Points, in no order, along strands that fork and pass close to each other.
In the rows, 128 means zero.
Points whose rows are less than 142 apart are linked; no others are. Some points are linked to none.
peb: [ 90 134 192 133 113 129 183 127 111  62  90 140 131 106 174 158 122 149
  82 103 138 147 115 135 141  87 124 133  64 170 115 171 123 150]
refa: [152  92 119 124  88 119 157 115 158 143  57  83 134  86 186 120 124 144
  78  82 211 172 118 189 123 112 111 128 125 144 160 155 144  59]
loza: [ 85 139 130 150 171 139 124 149 130  82 134 134 118 115  70 144 115 133
 122 116 117  87  90  93 157 123 135 113 113 190 119 123 166 167]
gevu: [160 115 106 161  95 119  62 126 178 144 120 111 145 123  69 142 121  74
 154 128 136  92  94  81 123 140 113 106 163 139 130 122 127 115]
Riva: [119 137  75  91  82 157 123 118 102 139  89 146 186 147  78 112 150 110
 151  79 146 160  90  79 145 163 145 143 105 157 130 118 160 101]
lerab: [117 134 146  77 140 154 109 127  81  95  91  67 143 121 175 146 101 140
 111 130 145 162 169 117 157 122 136 135  87 100 155 133 119 116]
vilo: [181 105  95 129  71 119  66 101 182 170 108 114 149 123  91 113 122  88
 146 142 141 127 118 134 115 142 143 119 174  92 141 103 142  70]
vonud: [106 189 114 105 179 100 134  91  75 116 165 121 108 110 152  99 148 178
 129 143 117 106 167  96 121 149 138 144 163 130 116 146 114 140]
dibit: [121 141  97  98 164 109 130 130 146 138 107  92 117 118 198 114 124 127
 109 152  62 131 191 137 137 146 127  80 108  96 144 160 127 125]
vusiz: [180 143 157 119  82 130 106 100 101 139 186 174 133 162  93 159 158 137
 150 132 149 153 154 158 100 129 147 190 185 135 160  87  94 167]
volo: [118 106  73 112 120 134 110  99 129 142 111  82 119 127 106 100 104  88
 148 107 111 111 115 144 122 160 132  99 129  96 137 147 178 112]
Ruk: [132 158 143 126 137 138  87 126 108 118 148 104 125 116 121 177  91 112
 139 145  67 125 119 106 154 119 172 117 134  56 109 143  90 151]
gemu: [119  89 131  94 108 179 154 155  52 112 100  76 160 108 214 142 103 134
 115 130 124 161 148 136 178 117 138 154  75  74 175 140 114 110]
nuze: [105 163 191 122 102 124 159  82 150  67 105 135 111 111 185 140 167 187
  92  94 141 155 144 140 124 118 121 130 100 181 135 162 162 122]
Bugo: [142 129  93 174 137  94  87 147 194 144 131 134 118 117  69 108 126 111
 143 170 132  68 103 109 117 150 110 122 162 163 127 122 146  87]
pog: [115 112 161  62 194 187 123 183 107 136 144 116 109 171 110 132  78 130
 149 134 182 144 168 119 146 128 132  94  87 147 135  62 172 149]
gikot: [147 121 118 153 183 117 131 127 176 126 128 112  71 132 114 116 159 155
 122 157 137  95 105  78 116 119  69  89 149 161  62  95 130 163]
vemo: [167  90 121 106 159  99 100 128 162 144 109  88 117 121 149  99  95 120
 108 153 159 132 177 142 125 102 119  97 162  84 110  91  84  96]
ziton: [103 111 110 119 217 144 126 181 108 145 140 105 116 135  66 126  69 112
 157 132 129  99 125 108 140 109 124  95 121 128  77  97 130 165]
neful: [117  90 104  87 156 144 195 141 105 134 120  98 100 143 201  99 148 126
 132 115 110 137 179 175 129 132  97  94  93 131 139 118 159 160]
gokes: [122 165 163 129 160 112  80 156 113 126 105 148 194 109  78 139  88 119
 107 156 153 119 165  94 139 130 160 150 114 145 143 129 112 103]
Kilam: [ 91 103 109 129 181 113 126 144 147 102 127  73  74 104 109  98  80 124
 146 121 185  76 121 142 136 134 116  83 135 151 132 145 192  99]
Ditir: [181 159 177 127  69 122 109  95 153  97 124 140 153 125 125 146 182 181
 127 123 176 155 152 146  99 102 115 167 178 182 141  88 114 114]
Mose: [ 91 107  71 125 159 132 192 124  90 149 165  99 114 133 160 104  90 105
 168  82  87  81 126 148 134 141 108  71 128 123  89 180 156 175]
nutev: [121 126 143  94 140 156 139 117  86 153 171 158 121 169  86 133 103 114
 159  92 144 132 146 151 131 140 152 142 112 131 141  97 160 162]
bosut: [152 123  92 122  95 114 135 100 147 152  90 156 143 135  88 101 169 121
 101 137  84 160 118 179 101 149 136 147 120 119 147 119 146 133]
zas: [147 135 150 140 110 114 135  88 211 125  80 120 127 122 168 143 146 124
  87 118 109 127 134  91 119 117  90  77  92 174  84 152 127 140]
duk: [ 91 201 129 100 121 123 128  96  54 102 152 125 124 111 144 117 179 172
 127 122 145 143 127 100 117 151 153 181 122 120 139 132 134 128]
sipu: [110 134 121  74 213 181 116 184 100 134 127  91 100 148 121 125 102 129
 149 141 148 127 153  91 144 133 120  94  96 118 110  87 143 143]
fel: [132  68 130 129 171 133 203 166 141 144  94 111  75 138 193 116 134 128
 105 131 186 124 124 149 114 102  73  69 102 152  73 115 119 145]
tak: [180 121 111 164 117 121 113 155 205 143 146 148  55 149 114 126 196 134
 149 183 137 113  62 112 106  97  98 134 159 128 106  93  97 103]
dag: [ 87 163 139 152 117 127 157 106 140  79 123 139 116 112 151 147 152 138
 114 120  44 115  95 124 146 130 131 123  75 151 114 189 149 173]
gamo: [141 154  85 148  94 149 119 120 156 149 158 173 116 165 107 123 207 130
 160 119  98 117  77  78 117 158 113 139 136 149 112 116 131 119]
vuz: [110 130 143 129 152 151 154 125 128 169 187 150 152 152 158 124  83 122
 169  81 112  98 151  91 134 131 117  95 122 150  76 131 138 155]
bigin: [129 106 106  93 157 132 159 137 145 134 109  69 105 127 239 115 138 134
 117 127 110 130 208 157 135 146  97  81 107 108 163 129 149 101]
bafo: [150 131 135 112 123 123 144  92  82 151 193 166 105 164  90 125 139 138
 161 119 133 131 154 170 108 134 148 177 175 123 151 103 125 158]
bevi: [153 182 197 132  52 118  74  82 151  88 127 121 171 117 125 171 152 149
 123 115 157 144 170 105 118 128 136 150 151 163 163 126 121 118]
Midul: [101 108 151 121 118 167 178 195  97 143 140 165 137 147 232 113 129 140
 132 110 134 160 139 141 156 107 139 148  75  93 154 123 115  69]
zavo: [173 125  81 144 117 116 124 130 165 115 120 146  61 144  88 115 210 155
 142 186 112 135  73 153  98 108 110 166 163 128 123  81 105 134]
Vinip: [147 156 105 143 129 138 111 132 205 174 171 166 103 169 136 116 178 141
 167 143  92 107 117  98 108 160 122 113 132 133 114 100 141 100]
fad: [120 123 142 142 132 114 127 120 185 138 115 130 122 126 159 119 103 120
 116 125 121 102 138 119 131 121 109  90 113 152 110 154 142 101]
Pef: [151  74 127 112 140 101 149  83 140 157 174  89 103 153 158 104  88 104
 159 112 117 103 159 170 119 105 120  57 176  97  75 114 110 185]
zeto: [115 168 131 148 117  96 120  91 134 105  99 144 150 106 124 130 157 132
  95 141  57 119 133 112 122 139 130 138 111 141 124 169 122 161]
dorof: [116  58 117 135 176 107 142 161 130 131 132  78  67 128 101  90  85  97
 158 144 190  93  94 181 120 102 125 101 144 101 114 123 159 112]
kima: [ 84 182 127 112 139 117 136 150  72 124 140 166 136 120 141 113 182 160
 110 155 123 158 106 111 129 147 164 183 100  94 131 128 102 131]
Gad: [135 166 176 155 140 119  73 146 128 119 150 118 130 123 107 199 125 122
 130 184  61 128 123 100 139 121 155 132 136  74 119 126  61 183]
Runod: [129 123 165 119 143 121 131 153 146 116 110 125 103 123 204 130 117 180
  98 136 179 156 144 142 132 100 130 139 123  98 143 126 101  49]
zulib: [110 154 169 159  91 119 140 116  78 138 192 187 151 141  91 179 121 113
 125 142  69 146 131 153 129 159 169 192 149  88 172 157  99 171]
rem: [101 130 128 124 142 143 121 168 157 113  98 119 119 120 150 128 111 113
 127 137 120 125 104 104 149 121 127 103  75 119 125 156 146  89]
gup: [165  88  99 126 164  74 120 117 148 124 114  92  64  96 139  90 116 137
 106 166 156 128 130 176 132  88 129 122 183  75 113 109  92 102]
kasaf: [ 79 160  79 107 143 177 158 161  42 172 140 167 188 132 125 123 112 101
 132  87  99 131 128  85 144 162 145 140  92 119 125 164 132 126]
bov: [124 128 187 161 124 142 140 119 153 130 196 157 140 147 135 146  84 130
 168  81 136  83 135  92 141 114 104 105 143 182 100 123 139 153]
sonad: [128 112  75 107  91 133 139 115 118 148  73 141 192 120 121  77 148  96
 121  80 162 144 117 119 111 137 113 125 113 171 108 128 154 102]
roz: [123  93  70 109 117 124 163 159 134 136  73 121 151 108 131  70 158 126
 115 107 201 140 104 152 113 122 101 138 122 177 119 123 162  74]
geti: [127 140 158 135 144 134 100 158  96 147 130 176 200 134  48 137  86 105
 125 127 160 114 142  95 143 133 159 163 123 162 118 108 112 138]
tele: [122  61 133 115 117 168 170 185 106 150 112 101 145 116 226 122 104 114
 132 133 132 146 148 143 171 124 129 128  86  66 169 125 124  65]
potak: [148 110 157 124 116 124 167 116 156 123  85 122 105 119 214 138 130 170
  88  93 188 161 151 155 121  90 112 114 119 131 128 138 114  86]
vodes: [133 111 146 121 124 118 100 161 149 124  73 108 145 104 152 111  90 154
 100 148 197 155 135 146 137  94 134 155 127 108 157 125 118  30]
kalen: [146  73  85 115 173  93 132 141 107 114  99  98  72 115  90  72 115 129
 125 161 176 115  99 183 112  97 122 144 159  97 119  96 125 116]
runa: [122 128 174 136  97 116 152 103 153  95  50 125 154 108 165 166 130 115
  70 110 126 146 114 104 140  90 109 107  73 171  95 168 105 143]
Kufo: [112 112  73  98 159 132 101 112 147 120 114  51 104 119 109  96 103  98
 148 118 160  89 138 132 121 163 113  75 128 132 136 141 203 104]
Nifeg: [169 117 132 163 129 141 134 130 175 144 162 141  63 156 130 141 171 146
 146 132 163 104  74  65 117  95  76 113 161 152  68  91  91 137]
tiko: [119 187 211 128  80 124  95  73 130  88 154 111 150 119 185 166 121 159
 131  96 143 126 171  80 126 136 136 129 150 134 134 143 114 105]
nukol: [106 125 145 122 126 174 119 185  69 124 110 135 176 110 114 149  64  98
 140 114 123 148  98  97 163  99 169 152  87  85 126 145 113 111]
nebar: [135 116 115 164 190 110 110 157 205 144 132 133  97 128  93 111 128 144
 125 171 159  73 103  83 122 135  84  96 143 177  80  95 139 112]
Lunet: [116 160 124 196  90 117 129 155 113 121 180 203 122 149  90 155 203 138
 127 156  71 138  62 136 106 141 132 186 137 115 153 133  92 163]
Vati: [157 134  89 121 116 121 131 116 140 120 101 153  85 145  76 112 203 159
 121 179  99 168  96 191  99 127 140 177 135 102 140  90 126 135]
nugi: [125 151 155 186 103  97 112 149 134 133 178 181 116 144  92 178 151 126
 114 196  48 146 115 158 117 160 156 166 151  82 183 148  87 157]
sinos: [141 157 137 126  91  90 108  88 108  85  96 120 125  95 112 147 185 152
  85 176  98 178 123 161 124 127 169 179 133  82 162 127  91 156]
Zisur: [122  84  71  76 160 150 185 127  68 147 131  72 123 141 178 102 122  94
 150  99 115 113 160 159 126 147 100  76 124 106 113 124 142 177]
Kini: [134  77 100 102  84 138 158 154 138 131  50  86 156 103 154  90 142 157
 110  90 222 176 104 177 130 113 102 154 121 168 147 126 154  60]
Lebu: [114 139 117 148 102 122 154  83  92 166 151 177 168 148  58 159 113  95
  96 129  50 132 142 153 125 179 147 171 148 109 165 168 130 162]
kug: [110 162  91 194 105 131 128 141 118 124 172 190 135 145  87 140 195 135
 148 125  80 112  53  93 117 161 117 173 133 155 133 145 118 149]
pala: [ 97  80 103 137 156 144 176 143 127 175 196 136 141 166 147  94  89  95
 180  84 121  84 111 150 120 145 115  70 122 147  63 139 164 165]
zegoz: [108 162  83 112 175  80 141  84 121 146 152 121 100 122 162  93 136 158
 127 136  72 111 192 145 126 158 136 111 158 111 148 170 128 130]
beten: [149 145 146 164 120 131 104 139 123 157 173 198 196 146  63 137 126 116
 144 117 147 106 145  82 115 145 119 158 153 201 127  92 111 156]
malig: [120 145 146 118 136 114  79 154 116 119  89 120 164  96 104 117  82 124
 117 153 173 149 144 115 145 121 161 161 119 110 173 139 125  59]
nar: [114 119  91 152  93 114 149 108 106 150 115 180 171 124  58 106 127  94
 110 105  85 125 110 157 112 168 132 154 122 142 155 157 158 129]
nodid: [115 164 159 121 133  93 125  79 105  85 113 123 118 108 122 145 174 154
  98 162  78 149 145 148 119 140 146 144 112 117 136 146 110 196]
Maf: [157 122 125  83 139 128  99 103 124 134 112  96 135 131 153 118 101 125
 116 132 151 151 174 115 130 117 132 112 133  93 119  97 102 117]
Bif: [136 154 200 162 104 131 124  90 133 105 163 132 144 124 169 176 109 136
 133  92 120 101 147  76 134 108 111 114 154 155 104 150  96 153]
neba: [ 86 156 142 167 121 148 131 138 143  72 135 145 148 120  97 181 144 126
 120 109  67 108  71 100 163 131 140 120  87 189 121 152 165 197]
lekub: [156 131 140 184 117  89  81 138 144 117 144 154 118 128  97 170 146 115
 115 195  63 135 114 137 116 122 138 146 167  80 160 137  60 162]
fub: [133 147 172 104  95 129 150  75 157 102 130 128 109 130 216 132 154 197
 111  74 149 168 171 167 112 122 128 135 134 142 147 132 143  98]
per: [ 99 134 128 141 192 142 114 140  96 116 156  99 121 116  52 146  64 121
 163 110 126  77 126  99 146 121 135 111 141 154 110 123 147 176]
pivum: [102 101 122 134 107 164 128 181 112 122 106 121 157  97 126 127  54  82
 142 112 147 129  82 117 165 113 153 120  86 102 133 167 149  79]
kifom: [178 116 121 162  75  94  93 109 139 104 101 139 129 104  87 138 165 115
  91 181  83 168 104 151 116 118 147 165 166  80 167 126  76 133]
rugo: [153  86 110 130  87 118  93  82 190 168 138  94 137 128 124 105 104  69
 159 120 136  94 134 163 108 160 136  77 167 102 134 143 178  90]
nima: [110 103 153  81 174 170 153 161  66 145 166 147 132 163  85 115  79 117
 157  95 187 129 153 139 135 117 137 124 116 151 125  74 164 172]
lagor: [130 135 141 116 112 166 102 124  72 134 123 116 167 111  95 169  48  88
 140 114  99 146 124 114 147 115 179 135 124  61 123 147 105 137]
Lopul: [186 152 141 144  52 127 101 117 136 124 158 188 148 161 100 148 198 145
 139 136 139 163 128 152  82 111 112 175 176 172 149  91  90 160]

A fork is a point with three links. Follow the links from the first point to the second and name the forks in between, in order.
kug / rugo => nugi
sonad / dag => potak > lekub
neba / fad => lekub
Kilam / Gad => nugi > lekub

Follow the links from the first point to the second, and from the first to the third. Name the last point that the two ways share.
pog / lagor / zulib => lekub
fad / loza / Lebu => lekub
Riva / runa / gokes => potak
sonad / pivum / gokes => potak
kug / bevi / Bugo => nugi
neba / Vinip / vilo => nugi

Name the points in between on the shortest way along the links from the first point to the second, in order.
kifom / Kini => lekub > Gad > Ruk > lagor > nukol > pivum > rem > fad > zas > runa > peb > nuze > fub > potak > refa
nima / lagor => pog > sipu > ziton > per > loza > neba > dag > zeto > nodid > sinos > kifom > lekub > Gad > Ruk
bigin / bafo => neful > Zisur > Mose > pala > vuz > bov > Bif > tiko > bevi > Ditir > Lopul > vusiz
tele / tak => gemu > lerab > Maf > vemo > gup > kalen > dorof > Kilam > Kufo > volo > rugo > vilo > gevu > Bugo > nebar > gikot > Nifeg
kima / pala => duk > vonud > zegoz > dibit > bigin > neful > Zisur > Mose
lagor / Vinip => Ruk > Gad > lekub > nugi > Lunet > kug > gamo
